A landscape with many peaks, sampled at points; each row gives a point and its height.
From any point a climber takes the steepest step (rise divided by distance) to one of its 5 nearest points. It stops when none of these is higher. Distance is the straight distance between rows; heights are no part of it.
k_969 height 536: 5 -12 -18 22 -9 -9 -14 -6 8 -9 -7 10
k_620 height 626: 11 1 2 3 -8 9 -1 -3 -5 -5 -24 5
k_662 height 303: 4 12 25 -18 0 7 13 -3 -5 10 2 -3
k_566 height 500: 15 16 6 -23 -19 12 10 -4 -6 5 -21 22
k_61 height 5: -9 -4 5 -2 12 4 4 3 -6 -4 9 -13
k_394 height 643: 28 6 -1 -2 -12 11 4 0 4 -6 -20 30
k_49 height 509: 13 8 5 -10 -13 10 5 -4 -5 1 -27 12
k_637 height 371: 7 16 19 -19 23 -3 2 6 -3 15 20 -20
k_232 height 105: -19 -4 -2 0 14 3 1 8 -9 -2 3 -16
k_726 height 669: 6 -11 -35 24 -10 -19 -22 -10 18 2 -11 10
k_613 height 700: 0 -11 -5 15 -6 -2 -6 -3 3 -14 0 4
k_90 height 534: -1 -7 4 7 -1 4 -2 0 -7 -10 -5 -3
k_650 height 537: 16 8 5 -10 -12 11 5 -3 -4 -2 -24 16
k_284 height 203: -34 -16 -30 0 10 -9 1 -1 1 5 28 6
k_616 height 718: 11 -6 -4 12 -6 3 -6 -4 2 -8 -17 9
k_718 height 170: -19 -18 -38 7 -15 -18 -12 -4 8 -1 12 6
k_63 height 675: -1 23 24 -28 -11 3 18 -3 -2 19 -6 -2
k_205 height 703: 21 -1 -5 13 -6 4 -6 -4 6 -5 -21 19
k_472 height 655: -6 7 15 -11 6 4 9 6 -7 7 1 -20
k_88 height 445: -7 -6 -1 6 -2 6 -4 2 -9 -8 -12 -8
k_58 height 141: -5 -1 9 0 15 3 4 2 -4 -4 17 -11
k_107 height 377: -17 -17 -21 14 -4 -8 -9 -3 0 -9 4 1
k_467 height 862: -5 20 19 -23 6 0 10 6 -3 23 4 -26
k_294 height 120: -20 -4 -2 3 20 0 1 7 -8 -3 13 -14
k_150 height 409: -3 10 19 -16 14 5 6 6 -3 11 13 -19
k_83 height 519: 18 5 10 -7 -14 12 7 -1 -2 -5 -13 21
k_841 height 225: 5 6 19 -5 14 4 6 0 -1 -1 21 -8
k_806 height 661: -12 0 2 -4 27 2 1 9 -5 4 22 -16
k_742 height 175: -20 6 0 -8 31 2 1 17 -8 12 13 -21
k_640 height 472: 9 7 16 -11 -10 10 10 -2 -4 -1 -10 10
k_473 height 78: -8 -15 -30 15 -15 -17 -14 -4 13 -4 7 7
k_497 height 697: 21 -4 -7 16 -9 -1 -7 -4 11 -8 -16 22
k_204 height 614: 0 -9 -14 19 -6 -3 -12 -4 1 -10 -10 1
k_50 height 16: -11 -10 -6 12 4 -2 -1 1 -1 -11 11 -4
k_740 height 102: -13 -13 -10 11 1 -6 -6 -2 -1 -12 8 -2
k_880 height 553: 14 -8 -25 24 -10 -16 -18 -5 22 -1 -11 17
k_690 height 480: 10 -8 -33 23 -16 -23 -21 -6 26 8 -5 14
k_759 height 793: 1 -6 8 6 1 0 4 -2 1 -11 13 -1
k_935 height 510: 7 5 12 -8 -11 12 7 -1 -8 -1 -17 0
k_916 height 242: -21 -12 -17 10 4 -9 -1 -1 1 -7 23 1
k_511 height 437: 5 12 18 -16 -12 10 11 -2 -7 5 -13 2
k_796 height 91: -10 -10 -3 11 2 -3 -2 -1 1 -11 15 -2
k_458 height 642: 11 -9 -3 15 -9 -2 -4 -3 8 -14 -1 16
k_933 height 592: 9 -4 10 5 -7 5 3 0 -1 -10 -4 7
k_199 height 302: -18 0 -2 -4 30 0 3 12 -8 5 20 -18
k_198 height 838: -1 31 25 -30 1 -9 12 1 6 37 6 -16
k_877 height 458: 6 6 21 -12 -3 9 11 -2 -6 2 -1 -5
k_861 height 698: 4 24 16 -25 22 -5 -1 9 -1 26 14 -24

Write out the way that a climber takes from each point below.
k_877: k_472 k_467
k_662: k_63 k_467
k_637: k_861 k_467

Where does a climber stop that starts at each point below?
k_83: k_616
k_640: k_616
k_566: k_616

Call two points neighbours if one is among the 5 nearest of the other. Go from one point of each pair to the other, from neighbour to neighbour, staying as high as possible. Name the lowest point that can't be avoided.
k_759, k_613: k_933
k_726, k_467: k_877
k_726, k_616: k_204
k_616, k_613: k_458
